Points on a hilly landscape, in no order, each with its height.
From any point a ball takes the steepest step (drop divided by distance) to one of its 2 nearest points. It stops when none of these is lower. Distance is the straight distance between rows; heights are no part of it.
q_49 (h 2.79): [-25  10 -14 -13  10 -11  13  25  -4  -5  54 -29   6  17 -48  -5 -18 -11
 -11   2  10  21  -5 -23 -40  25 -23  11  21  17   2   2]
q_526 (h 3.90): [ 27  -9  31 -11  19 -16  -1 -17  26 -26  22 -37 -17   8  20  19  -5  41
  47  13   8  18 -18  18   8 -21   4 -10  33   3 -47  -5]
q_43 (h 4.32): [ 36   0   6   4  -9   4  42   8  10  28  10   9  23  -7  27  -2  22  37
   8  20 -31  -9 -42 -31  12   2   7  42  27 -27 -39   7]
q_28 (h 7.45): [  9 -18  14   2 -22  27 -15 -18 -21   5 -52  11  14  16  50   2  10  18
  -3 -24   0 -36  45   3  28  17   0   7 -23  22   6  12]
q_918 (h 6.85): [-21  13  -7 -16  16   3 -30  10  -1 -34 -57  -1  22  26  36   2 -16  14
 -29 -22  -4 -29  42 -27 -13  18  10 -39 -24  23   8  -2]
q_777 (h 2.06): [ 15   0   3 -21  14 -12   7   0  -4 -50  -6 -41  28  31  55  14   0   4
 -24 -16   3 -18  26 -39  -5  10 -22 -28  19  23 -22   3]
q_247 (h 3.33): [  9  39 -43  29  38   1  20  17   8  47 -27  39  11  -9  20 -31  13  -4
  -9  24 -16 -12   2 -16 -15  13  36  -4 -31 -52  31  11]
q_867 (h 3.54): [-19   1 -12 -11  -5 -11   0 -15 -14  30   9   1 -23  13 -20 -12 -11  -7
  15   6  30  23  20  15   2  16 -10 -19  10  10  51  30]
q_669 (h 3.78): [ 44  -8  22 -29   0 -12 -15 -18 -10  -2 -32   0  -9  33  64  22  -7  48
  -5  -2  16   4  -8  12  36  15 -19 -29  12  15  13  40]
q_108 (h 4.76): [  9  -1 -13 -19 -14   0  -8   6   9  53 -37  50   6  10  38  -5  11  41
   3   7 -13   0 -14  -5  33   5   5   7 -17 -22  21  24]
q_631 (h 3.56): [ 11  -7  30 -10  -2 -14   7  14  10 -16  33 -21  -2  12  -3  11  -5  45
  11   2  -9   7 -16 -24 -12   5 -20  33  33   6 -37   6]
q_796 (h 7.04): [-28  19 -15 -21  12   0 -12  18   6   5 -43  23  15  18  33 -14  -8  23
 -28 -17 -14 -11  19 -21   6  13  10  -8 -22   9  16   4]
q_362 (h 4.89): [-35 -31   1  -2 -13 -17   5  15  13  23  29  13 -22 -34 -57  -9  10 -48
  15  -8  11  40  -2  32  15 -21  13   5 -16 -11  12 -36]
q_238 (h 4.52): [-46  38 -28 -14  22 -26  -1  29   9  -8   3  23   1  12   0  -5   8  20
 -40  -4  -8  22 -20 -28 -18 -16 -10  -8   4   9   7   1]
q_71 (h 4.50): [ 23 -17  18   5 -22  -6  39   3   2  34  27   1  14  -1   6  -5   2  30
  19   5 -12 -12 -20 -30   4  25  -2  52  29 -19 -32  10]
q_47 (h 2.10): [ -4  34 -26  -5  14  -4  15   9  18 -35 -39 -33  43   4  32   5  -4   4
 -36 -13 -37 -28  10 -37  -7  11   4 -32  17  -2 -17   3]
q_599 (h 6.70): [ -3   7 -15  -8   4  10 -26   7  -4 -56 -54 -23  27  13  36  12 -13 -11
 -32 -32 -21 -52  41 -29  -5   8  -5 -26 -27  34 -17 -26]
q_769 (h 2.62): [ 10  -4   2 -22  14 -21  -4   0  -2 -50  12 -14  -1  28  22  11   2  22
 -11 -14  15   2  13 -18  -7   2 -30  -5  25  26 -13  -2]
q_546 (h 3.44): [  1 -12  17  16 -14   8  18   5 -22 -38  42 -52  13  -1 -25  12 -13 -28
   8 -13  11  -9  10 -21 -39  23  -4  24  21  25 -23 -10]
q_841 (h 3.66): [-13  23 -28  33  52 -28  27  33   6  50  -8  55   3  -7   5 -40  19   1
 -11  35 -12 -10  -1 -26 -21  13  31   9 -45 -41  34  24]
q_297 (h 5.62): [ 29  -6  35  -6   8  37 -32 -24  -4 -53  -9 -56   1   9   1  32 -12   4
   6 -11  11 -23   3   9 -25  -4  -3 -35  11  13  -6  -7]
q_573 (h 3.67): [ 12 -22  27   6  -1  -4  20 -27 -11 -17  29 -29 -16 -23   5   2  14 -19
  26  -1  39  19   2  36  21 -22  -3 -19  30  -9   3   2]
q_293 (h 5.48): [-34  18 -26  11  22 -14  -3  10  28  11  13  21 -26 -24 -37 -18  15 -36
  -3  11   9  42 -21  29   8 -36  14 -20 -18 -24  29  -9]
q_520 (h 8.67): [-23  18 -11  11  -5  23 -22  24  19 -20  -9   0   1 -20 -39   8  -3 -11
 -27  -5 -43 -10 -10  -5 -33 -13  11   9 -31  10 -19 -25]
q_646 (h 3.58): [  5   7  -4  -1   1  16 -20  -2  14 -56 -26  -1  16  -3  30  26  13  20
 -26  -7 -30 -20   6 -15  -5 -29 -14 -11  -8  16 -25 -19]
q_888 (h 5.92): [ -7 -26  28   5 -16  31 -32 -34 -21  13 -15  -6 -15 -13 -47  10 -22 -20
  14  -5  11  -6  22  37 -10  10  17 -10 -18  23  26   4]
q_592 (h 5.44): [ 10  -2 -17  35 -18  17  21   2  -6  11  12  14   9 -36  -3   0  36 -44
  12  -3 -12  -6 -11  21  14 -18   4  28  -8 -29 -28 -24]
q_989 (h 8.86): [ -4  -5  14   5 -26  10 -21   8  27 -12  24 -43  -5 -26 -78  20 -27 -27
   1   2 -30  -3  -9  -5 -22  -1  10  11  -5  -4 -25 -22]
q_154 (h 2.25): [-19   1 -28   2  -1  -8  21  25 -26 -40  10  -1  21  13  27 -22  18 -27
 -28 -29   6 -12  28 -25 -21  11 -20  19 -11  30 -12 -23]
q_876 (h 4.74): [ 37 -35  15   1 -25  -3  23 -32 -16  16   9   7  -9   8  51 -10  15  19
  27   3  29   0  13  16  38   7 -19  16  10   2  14  14]
q_452 (h 2.74): [ -9 -27  14   6 -23   6   6  -4 -32 -36  -1 -28  16  20  10   0  -3 -21
  -1 -29  17 -42  44 -18 -24  34  -8  15 -15  48 -11 -12]
q_21 (h 1.97): [  7  17 -13   7  20  -5  20 -34 -32 -27  18 -20   0   6  39 -19  16 -37
  -1  -8  37  12  31   6   6  -1 -19 -27  16   2  18  10]
q_457 (h 5.38): [ 26  -3  40  -3   8  18  -9 -23   2 -23   0 -62   5   0 -18  30 -24   5
  19   9 -13 -13  -1  -5 -20  22   8 -21  29  -6 -18  19]
q_118 (h 4.27): [ 31 -24   6  -4 -20   4   1 -13  21  48   1  27 -12 -20 -14   9  11   7
  23  26  -7  18 -38  22  29 -11  13  12  18 -42  -3  10]
q_320 (h 3.17): [ 11  -7  18 -27  18 -23  -4  22  10 -35  12 -18   1  34  24  21 -13  60
   1  -4   3   0 -18 -37 -13  -1 -20  14  26  25 -41   2]
q_353 (h 7.08): [  7  -6  17 -35  -7 -22 -37  -2  44  41   7  -2 -42  10 -54  19 -43  26
   3  36  -8  40 -24  18  17  -3  -8 -21  16  -6  20  30]
q_80 (h 3.68): [ 32 -11  15 -20 -21 -19  10 -12  25  35   9  -3 -20  -4  -8  10 -11  30
  26  26 -10  28 -37  15  23  -8   1   0  19 -27  -8  26]
q_288 (h 4.79): [ 15 -10  -6  -2 -29  25  -2  -2  20  56  -5  34  -2 -29 -16  -6  14  -6
  12  19 -32  -2 -27   5  16 -12  15  23 -14 -35  -3 -10]
q_158 (h 7.33): [ 10  36 -16 -14  17  -7  -6 -22   1  23 -44  18 -12  12  34 -13  -6  10
   3  10   8  12   8  22   8  16   9 -40  -4 -18  46  34]
q_568 (h 4.18): [ 15   1  28 -12  18 -31  15  14  38  20  37 -10 -17   7 -16  -1 -15  52
  12  42 -14  24 -57 -12   7 -26   2  24  45  -8 -36  14]
q_182 (h 4.45): [ 17   6   4 -31 -10  -9   3  10  16  25 -37  26  10  20  47   6  10  59
 -18   1 -19   0 -16 -23  31   7  -7  12   3  -5  -6  33]
q_342 (h 3.18): [ 37 -13  26   4   9  -8  -1 -17  22 -12   7 -17  -7 -27  22  16  12  14
  24   7  -7  19 -28  28  31 -40  12  -8  27 -29 -31  -2]
q_216 (h 5.47): [-18  21 -19  21  15  21 -15 -10  -4 -27  -4 -16  -3 -17 -24   2  -4 -52
   2 -15 -11  -3  19  24 -21  -2  12 -19 -36  -5  -5 -16]
q_220 (h 2.95): [ -4   3 -26  22  -8   0  29   7 -29  22  11  46   3  -3  30 -35  41 -26
  10 -14  16  -2  19   3  15  -6   0  22 -28  -8  13 -17]
q_682 (h 4.00): [ -5 -23  34 -13 -17  -2  -5  18  14   6  36 -14  -8   3 -51  17 -21  23
  17   8  -9   7  -3 -20 -24   8  -1  39  28  14 -15   0]
q_76 (h 3.89): [ 11  15 -34   3   6  -2  40  14  -1  49 -14  49  30   0  47 -16  45  21
 -14  24   2 -16 -44 -12  13  -5 -18  17   8 -33  -9   1]
q_493 (h 5.18): [ 14  -1  -9  25 -20  26  26  -1   5  36   6  28  17 -36   4   3  35 -13
  -2  12 -18  -6 -41  -2  11 -23  13  29   1 -38 -26 -20]
q_341 (h 6.11): [-19  29 -34  38  18   9 -22   5   4 -37 -34  28  -8 -17  19  -3  28 -29
  -8 -10 -43  -9   1  11   1 -34  12 -10 -44  -7 -12 -31]
q_171 (h 2.77): [ -3  -6  -8 -28   7  -2  -8 -13 -18   7   6 -30  -7  30 -19   6 -33   8
   0   5  34  13  19  -4 -21  31 -20 -19  20  20  32  36]
q_386 (h 1.90): [-23   9 -21  27 -10   1  39  27 -14  48  41  39  14 -29 -27 -30  36 -33
   4  14   7   0 -42   5  -2  -9   5  44  -3 -25 -13 -35]
q_462 (h 5.03): [-31  29 -27 -14  24 -18 -28  22   2 -42  -7  12 -17  20   5   5  -8  16
 -34 -11  -5  17   2 -19 -29 -15 -14 -29 -13  15   3 -14]
q_8 (h 2.55): [-34  19 -14 -12  -9  -1   0  28  16   6  24 -20   7  17 -62  -9 -13  -3
 -24   0 -16   0  -1 -36 -42  24 -12  21  14   5   0   5]
q_213 (h 6.14): [-14   7  -9 -17   9 -19 -10  -2  32  18   1  17 -26 -22 -25   2   6 -23
  -1  12   2  54 -23  39  27 -43  10 -38   5 -27  17   0]
q_714 (h 4.16): [ 27  -9   9 -35  -1 -26  -5   0   5  -9 -36   9   3  37  67   8  -3  65
 -13   1  -1  -6  -5 -20  37   6 -20   0  18  15  -7  28]
q_723 (h 4.81): [-22  33 -42   6  31 -27  13   4  10  39  23  24 -28 -14 -21 -37   3 -27
   4  24  19  42  -5  13   5 -14  12 -17  -8 -25  45   4]
q_75 (h 6.26): [ -9 -14  -1  21 -13  21 -17 -23 -14  27 -12  12 -22 -14 -33 -18 -16 -35
  22  -5  -2  -9  28  33  -7  15  16   2 -35  -2  29   4]
q_834 (h 3.07): [ 31   2  19 -19  -2 -17 -13 -27  -4  -8 -13 -10 -20  11  23  17 -18  34
   2  10   6  28 -15  27  24 -10 -17 -33  23   1   4  26]
q_57 (h 6.30): [  6  13  -7   3   6  21 -28 -28 -13 -49 -42 -10  -3   8  32  17   8 -22
 -14 -16   4 -17  35  13   1 -18  -2 -45 -22  17   4 -14]
q_250 (h 5.21): [-14  26 -23  25  -8  18   1   5  14  -5 -18  38  -6 -23  10   4  40  -4
 -13   0 -35  13 -35  11  14 -54   5   1  -1 -26 -21 -23]
q_181 (h 7.53): [ 38 -22  19 -18 -16   7  -8 -23  -9 -13 -37  -2  23  13  61   2  13  15
  -7 -16 -15 -44  38 -11  31  11 -10  14  -2  19 -23   3]
q_662 (h 7.71): [ 38   6   7  -5 -12  42  -8 -24  23  23 -31  -8   8 -21   2  18  -5   3
  10  10 -43  -7  -7  11  15  10  21  -8   5 -31  -7  18]
q_639 (h 3.08): [  0  -6   1  15 -11  18  15 -12 -30 -31   9 -49  27   8 -13   9 -14 -40
  -3 -28  20 -34  33  -5 -38  41 -13   8 -12  29 -15  -5]
q_340 (h 8.78): [ -8  17   6   4  -7  26 -25   9  40 -12  16 -19  -6 -30 -58  20 -10 -14
 -19   3 -37  -2 -23   4 -19 -17   8  -3   1  -6 -31 -23]
q_758 (h 2.84): [  1  37 -26  30  45  -1  14   6   0  17 -39  16  13   0  35 -32  -2 -12
   3  -3 -14 -21  29 -13  -6  27  35 -13 -38 -27  35  11]
q_785 (h 4.97): [ 12 -34  33   7 -15  17 -14 -56 -39   9 -18  -2  -1  -1  21   2   6   3
   9  -6  35  -8  17  36  14   4  -4 -20   3  20  35  11]
q_807 (h 4.69): [ -7  12 -10  19  -7   0  13   6   8 -28   6   7   7 -16  14   8  33  -2
 -12   9 -15  14 -32   1  18 -50  -3   6  17 -14 -26 -16]
q_858 (h 1.63): [ -9  19 -37  12  13  -4  30   6 -19 -32   7 -16  30   9  49 -16  27 -34
 -27 -18  13 -16  28 -19   4  12 -15  -5  -1   7  -7 -15]
q_174 (h 7.62): [ 37 -14  13   7  -8  20  -3 -33  -7 -32 -25 -20  10   3  57  17  10   1
   9 -10 -11 -27  24   7  20   1  -3 -13  11   5 -17   2]
q_767 (h 3.73): [ -1   1   4   2  -2 -19  34  19  23  26  40  -2  -6  -6 -27   2   7  23
   7  20  -8  26 -63  -5   3 -34  -6  28  45 -13 -24   2]
q_475 (h 8.53): [-37  14 -10  18 -13  19 -22  23  23   6  15  11 -17 -22 -69 -19 -15 -31
 -12   4 -32  -1  -7  11 -23 -12  27  20 -48  -1  -9 -25]
q_776 (h 4.39): [  7 -23  24  10 -14  10   6 -43 -23 -15  -2 -19 -16  -8  11   5  14 -25
  21 -10  36  -1  24  41  16 -21  -2 -22   7  12   9  -3]
q_63 (h 3.59): [ 36  -1  38 -25  34 -14 -20 -14   8 -25  25 -34 -14  21  20  23 -27  57
  35  21  19  19 -17   5  -4  -4  -8 -15  30  16 -19  11]
q_741 (h 4.51): [-25  -5 -14  -6  17 -10   0  -7  -5 -31  17   8 -26 -21 -11  -4  26 -40
   4  -5  30  45   2  42  25 -43  -5 -34   3  -3  17 -29]
q_309 (h 5.49): [ -5 -35  34   5 -22  38 -40 -34 -31  16 -43   7  -1   3  -6  -6 -10  10
  14  -4  11 -17  28  35  15  25  18  -6 -17  30  33  22]
q_942 (h 4.43): [-20 -18   1  10 -26  -6  21   4 -20 -11  41  35 -15 -10  12 -19  23 -28
  11 -11  12   4  -9  22  19 -25 -22  39  -7   8 -12 -32]
q_901 (h 3.13): [ 44  -5  14 -30  11 -29  10 -10  20  32  18 -13 -16   9   7  14 -26  51
  27  33  12  25 -41  12  29   5  -3  -9  29 -14  -5  45]
q_930 (h 5.89): [ 20 -25  42  -7  -2  29 -42 -33 -17 -43 -24 -16   1  17  16  38  -2  20
   4 -10  26 -14  13  20 -10 -10 -12 -33  12  30   7  -4]
q_304 (h 3.27): [-55  32 -28   4  17  -8 -11  37  22  18  21  15  -6   9 -56 -19 -19  -2
 -32  12 -26  11 -22 -26 -37   4  -3  20 -14  10  13 -13]
q_569 (h 2.60): [ -7  -3  -8  15 -32   0  39  26   6  58  42  29  17 -20 -52 -21  12 -20
   0  12  -8   5 -45 -22  -5  -4   2  58  11 -28 -18 -23]
q_14 (h 5.23): [  7  20 -23 -11  -4  16  21  21  29  57 -25  -4  33   6 -11  -9 -11  15
 -20  10 -33 -14  -6 -38  -2  37  13   7   6 -29   6  32]
q_953 (h 3.52): [-11  12 -35  22  -3  -3  45  11 -16  32  18  50  19  -4  38 -30  50  -6
  -8  14   4  -8 -27 -10  15 -17 -15  32  -9 -19 -11 -30]
q_690 (h 4.38): [ 29  -3 -13   5  -7  -4  32 -19 -10   7  15   7   5   4  57  -8  30   4
   5   4   8  -9  -9  -2  28  -4 -18   6  15 -24 -13  11]
q_234 (h 6.69): [ -5   1   5 -30  -1 -15 -21 -14  31  11   5  -9 -37  -6 -45  18 -26   4
   0  18   5  47 -31  34  10 -33   2 -37  17 -21  14   7]
q_572 (h 4.12): [-10  12 -18  11  -4   1  -5   2   1 -40  -2   8   2   1  35   9  22  -6
 -21 -19 -15  -4   4   1   3 -39 -16   2  -2   7 -22 -28]
q_579 (h 1.64): [ 25  -1  24 -10  12 -10 -26 -26  13 -33  -9 -23 -22  -4  30  26  10   5
  13   2  14  26 -16  38  23 -36  -8 -45  29  -8  -7   2]
q_902 (h 6.59): [ -2  -8  -3  23   9   8  -4 -34 -20  35 -16  20 -21 -14   5 -24   1 -24
  24  -3  20  -4  41  35   8   3  21 -14 -36 -14  51   6]
q_644 (h 4.49): [-33  39 -12  -1  50 -30 -15  32  16  20 -13  27 -16  25 -23 -29 -41  15
 -22  24  -8   6  30 -25 -37  37  18  -7 -36   6  49  36]
q_418 (h 4.70): [ 11 -19   3 -14 -20  -3  25   9  -3  37   6   6  12  18   3  -1 -11  34
  12   8  -2  -5   0 -28  11  29 -10  29  19   0   5  29]
q_102 (h 7.57): [  2 -36  30  -9 -32   4 -39  -5  -5  28  -9  18 -18  15 -40   9 -25  24
  18   7   7   6   9  16  16   8  -8   9  -2  17  24  24]
q_428 (h 3.24): [ -3   6  -4 -12   9 -23  -8 -23  -1 -31   8  -3 -25  -7  20  20  22  -6
   3   1  16  36  -8  38  19 -51  -9 -40  18  -4   9 -19]
q_735 (h 4.05): [-22  29 -14  18  54 -45   1  40  13  31  -6  45 -18  14  -5 -41 -18  16
 -19  29  -6  -3   8 -43 -27   8  39  -3 -49 -31  51  34]
q_539 (h 5.00): [  4   1 -25 -13  -5   6  11  29   1  64 -42  60  24   3  27 -26  16  33
 -17  10 -18 -33 -11 -29   6  23  16  19 -26 -30   5  14]
q_224 (h 5.93): [-24  23 -30  25  17   4 -20   2 -10 -60  -3   3 -12  -8  10  -7  10 -47
  -4 -20  -8  -1  22  23  -4 -29   4 -25 -43   1   0 -33]
q_583 (h 7.19): [-17   0   1 -23   1  13 -19  16   2  22 -69  20  15  18  25  -1 -22  25
 -11 -12  -5 -31  28 -26  22  44  12  -6 -26   8  23  29]
q_536 (h 5.67): [-14  37 -32  35  18  16   8   7   3  11 -19  37  11 -34   9 -13  32 -22
  -9  12 -33  -2 -21  11   9 -31  19   4 -28 -31  -5 -29]
q_629 (h 4.42): [  6 -12   7  10 -10  10  13 -13   5  10  21 -22  -4 -26 -23  11   7 -23
  19   0   8  27  -9  27  15 -12   4 -12  17 -23  -2  -7]
q_434 (h 2.78): [  6 -23  23 -14  11  19 -13 -24 -44 -10  -7 -34   9  31   5   5 -17  18
 -10 -15  47 -10  23  -8 -23  38 -21 -34  23  47  28  24]
q_983 (h 3.80): [-41  -7 -15  19 -17  -9  12  27 -28 -23  45  24  -1 -10 -13  -8  27 -32
  -4 -16  16   9  -6   7  -1 -22 -17  53 -23  18 -11 -44]
q_273 (h 4.02): [ 12 -42  35   8  -1   7  -4  -7 -45 -60  38 -55   0   3  -9  23  -6 -16
  16 -10  56 -16  10  -1 -41  -7 -21  -6   9  42  -7 -24]
q_470 (h 3.09): [ 34   2  15 -30  20 -26  -2  -6   2  -9  11 -46  -3  34  12  18 -32  54
   7  16  21  13 -22 -19   0  27 -18 -28  36  24  10  39]
q_661 (h 1.60): [ 19  21 -16 -20   5  -3  14   0   6 -24 -29 -29  34  17  54   0   1  13
 -24 -11   3 -17  15 -33   4  18   1 -24  21   2 -17  14]
q_445 (h 0.81): [  2  32 -44  22  20  -6  39 -13 -27  -6   0 -10  24  -1  44 -31  26 -35
  -1  -8  22 -11  34   1   2  10   1 -13  -8 -14  18   0]
q_245 (h 5.07): [ 19 -10  24  -6  -8  11 -11  -5 -12   6 -34 -30  25  15   1  10 -30  21
  -2  -6  -3 -24  28 -22   2  53   7   5  14  14   5  37]
q_808 (h 5.12): [ 11   8 -38 -23   1   1  30  26  14  59 -42  25  36   0  17 -18   2  25
 -11   7 -16 -33  -7 -40  -3  44  18  12  -6 -32   4  33]
q_218 (h 2.96): [-35   2 -21   2  -1 -14   6  23 -17 -30  22  21  -8  20   5 -11  15 -13
 -11 -28  22   3  12 -14 -19  -2 -27  22 -19  38  -2 -34]
q_624 (h 3.88): [-55  41 -21  16  15  -5   0  33   9  12  19  28   6   2 -36 -13   9   7
 -40   8 -20   5 -35 -24 -18 -29   5  25  -2   1  -9 -17]
q_633 (h 2.00): [-10  28 -33  25  25  -4  10  -7  -8  11 -17  27  -1  -2  32 -26  17 -24
  -1  -9   5  -5  22   8  -2   0  15  -7 -35 -20  15  -7]
q_978 (h 6.87): [ -3  10 -11  30  25  -1  14 -35 -33  18 -21   4  -8  -2  42 -36  11 -24
  16   0  32  -1  41  37   7  11  20 -24 -18  -5  56  22]
q_248 (h 2.97): [-42  13 -26  46  15  -2  24  30 -18  19  24  41  -6 -19 -19 -36  32 -46
   0   4  -5   2 -17   9  -3 -19  20  26 -37 -25   0 -34]
q_165 (h 2.56): [ 23  -7 -11 -25   5 -41   3  -1   6  32  21 -17 -15  28 -10  13 -33  44
  10  31  15  31 -27 -12  13  17 -18  -7  40  13  15  55]
q_683 (h 2.81): [ 31 -11  12   2  12  -8  28 -39 -21 -23  24 -47  -1   5  38  -3   9  -4
  19  -3  47  12  21  15  15   7 -12 -21  34   3  -1  20]
q_673 (h 4.26): [-14  21 -45  -1  17 -26  25  -3   0  23  29   0 -21  -3 -11 -28   4 -21
   7   4  36  40   2  12   9   8 -14 -19  12  -9  38  21]
q_111 (h 4.99): [  6 -32   2  22 -26 -16  31   8 -10   7  42  20  -2 -30   1  -5  28 -44
  26  -4  17  14 -17  24  27 -21   2  40  10 -15 -17 -35]
q_931 (h 5.55): [-19  29 -14  -9  33 -10 -32   5  -5 -51  -2   0 -11  18  17  15   2  -9
 -24 -10  23  15  11   7 -15 -28 -13 -55   2   3  18 -17]
q_199 (h 7.75): [-17 -24   1  -5 -30   4 -45  11   7  49   1  45 -16   3 -49  -6 -26  16
   7  12 -10   8   6  10  11  15   4  27 -26  12  27   7]
q_417 (h 7.31): [ -6  -3  11 -12   6  23 -21   7 -12   5 -76  20  20   1  51 -14 -14  26
 -10 -23   0 -35  56  -2  32  28  28 -24 -39   9  20  26]
q_940 (h 2.27): [  2 -34  35 -12  -4   6  -4 -10 -36 -24   9 -31  14  27  -1   4 -20   6
   2 -27  42 -23  32 -24 -32  44 -22  -2  11  54  -6   3]
q_932 (h 5.54): [ -5 -18  23   2   2 -11   5  20  20 -45  50 -24  -3 -20 -35  18   6 -31
  16  -2  17  22 -20  15  -7 -39  -4  10  26   1 -37 -26]
q_93 (h 5.24): [-23 -49  31   6 -24  -9  -5  -3   4   3  29  -4 -21 -34 -69  14 -16 -49
  20  -8  21  20   6  32  -3 -19   4  10 -10   1  -2 -40]
q_696 (h 8.15): [ -8 -14   8  11 -43  12   9  14  -5  15   8  15  10 -17 -17   5   6   0
  -1 -17 -40 -21 -21 -11  -4  -2   1  54 -21  11 -35 -27]
q_290 (h 2.59): [  7  31  -4 -12  11  19   4  10  19 -53 -13 -41  25   5   4  26 -12  19
 -25 -18 -34 -12  -6 -39 -28  11  -4 -19  20  12 -36   5]
q_836 (h 5.22): [ 34  -7  31 -19   2  28 -19 -11  14 -13 -24 -48  21  12 -13  31 -34  24
   2 -11 -22 -25   4 -22  -8  36   5 -15  22   9 -13  31]
q_667 (h 3.72): [ 16 -28  39   4  -6   0   4  10 -18 -45  47 -46   5  17 -25  13 -16  -3
  32 -14  34 -10   4 -12 -54  12 -11  18  12  41 -26 -22]
q_254 (h 4.98): [ -6  15 -18  11   7  16   7 -11   8  12  21 -15  -2 -25 -41  -8  -5 -51
   8   0  -4   7   5  26   4   7  18 -13  -8 -27  14   0]
q_949 (h 4.75): [  0 -50  42   4 -25 -15  -8   3  -8  -5  45 -14 -15 -26 -59  14 -18 -24
  39  -1  15  16   2  20  -9 -10   7  21  16   8 -19 -25]
q_829 (h 8.06): [-10  -7   8   0 -20  13   1  11  -5   5 -26  20   8  -4   4   1   4  13
  -6 -15 -38 -25  12  -4   2  10  -1  33 -19   7 -16  -7]
q_499 (h 7.56): [ 21  30  -7  -3   6  24 -18 -24  15  17 -45  10  -4 -13  20   5  -1  -6
   0   9 -32   0   1  21  14   8  24 -28  -3 -25  17  17]
q_699 (h 8.27): [  1 -21  23   5 -39  24 -22  11  11  11  -5  10 -13 -22 -50  17 -15 -15
  12 -10 -41 -13  -1  10  -2  -3   9  44 -27   5 -27 -19]
q_226 (h 7.34): [  1 -11  20 -29 -16  10 -47   2  35  24 -16  12 -21  16 -50  16 -44  39
  -7  24 -20  14 -14   0  19   8  -6  10   3   2  24  31]
q_191 (h 4.88): [  9 -14  16 -23  -8   0   1   1  -3   2   0  -4  11  26   9  12 -21  29
   2 -10   1  -2  10 -29   2  42 -15  11  15  14  -2  34]
q_956 (h 7.10): [  1  12  -3   6  19   0  -7 -32 -25  -2 -32  -6  -3   5  33 -16  -3  -7
  -5  -6  27  -3  37  22   8  21  10 -44  -4  10  51  24]
q_648 (h 7.92): [-26  -6  -2  -6 -12  11 -30  10  -5  18 -27  32 -18  14 -25   2 -17   7
   1 -10 -28 -10  23  -6  -9  16  12  26 -37  18  11  -5]
q_330 (h 4.13): [ 33   4 -15  -3  -9   5  34   1   2  35  -3  18  31  -2  52  -9  40  14
  -7  13 -12 -14 -26 -27  21   6  -9  23  14 -39 -21   3]
q_131 (h 4.36): [  1 -47  41   2 -31 -18  -6  18   1  -2  48 -23  -9  -2 -75  11 -38   2
  41   8   9  18  -6  -6 -23  14  -7  30  27  16 -15  -9]
q_652 (h 8.39): [-21 -17   7   7 -35   8 -22  11  16  29  13  17 -22 -16 -80  -5 -24 -23
   8   2 -22  -1  -4   7 -13  -9  16  37 -29   4  -4 -34]
q_115 (h 5.99): [ -4   6  10  -1  14  14 -38 -22 -22 -45 -19  -4  -7  18  17  17   6   2
 -20 -15  24  -3  17  17 -11 -17 -19 -51  -3  28  27 -15]
q_540 (h 3.20): [-13   8  -3  13 -17 -17  46  28  10  34  43  28  11  -5 -11  -9  20  17
 -18  14  -3   1 -55 -22  -6 -20  -4  49  33 -11 -24 -11]
q_824 (h 6.54): [ 16  12  -6  15   0  21 -12 -25 -11 -34 -61 -18  17  -5  45  -1  11 -20
 -22 -25 -17 -55  42   4   4  17  12 -21 -32  17  -5 -10]
q_972 (h 5.16): [  3 -47  48   4   3 -29  16  14   1 -33  59 -32 -14 -34 -45  22  -8 -28
  45   8  28  22  -8  25 -12 -30  11  15  23   6 -33 -39]
q_677 (h 2.15): [-14   3  -5 -15   7   3  -6  -1  -7  -6  24 -33   9  19 -55   4 -32 -13
  -8  -4  27   3  22 -13 -42  37 -19  -9  18  20  27  24]
q_970 (h 3.06): [  4  17   8  -9   6  10 -23   4  10 -65  -1 -30   7   4   7  32  -4  13
 -22  -1 -25 -11 -12 -20 -20 -19  -9 -14  14   6 -38 -15]
q_619 (h 3.95): [-40  -3 -16  29  -6  -9   9  33   9  29  29  31 -11 -33 -57 -31   6 -50
   8  13   4  19 -17  25  -6 -23  26  23 -39 -17   9 -44]

For each start below, name the point where the ball stops.
q_499 | q_573
q_690 | q_445
q_341 | q_661
q_102 | q_677
q_417 | q_8
q_340 | q_677
q_808 | q_579
q_131 | q_661
q_115 | q_8

Call two points neighbours if one is among the 2 nearest of the other. Go from one point of each pair to the other, from neighbour to neighbour, staying as low as possible. Name the highest point that can't be avoided.
q_940 and q_445 | q_644
q_8 and q_677 | q_49
q_940 and q_677 | q_434
q_165 and q_579 | q_526
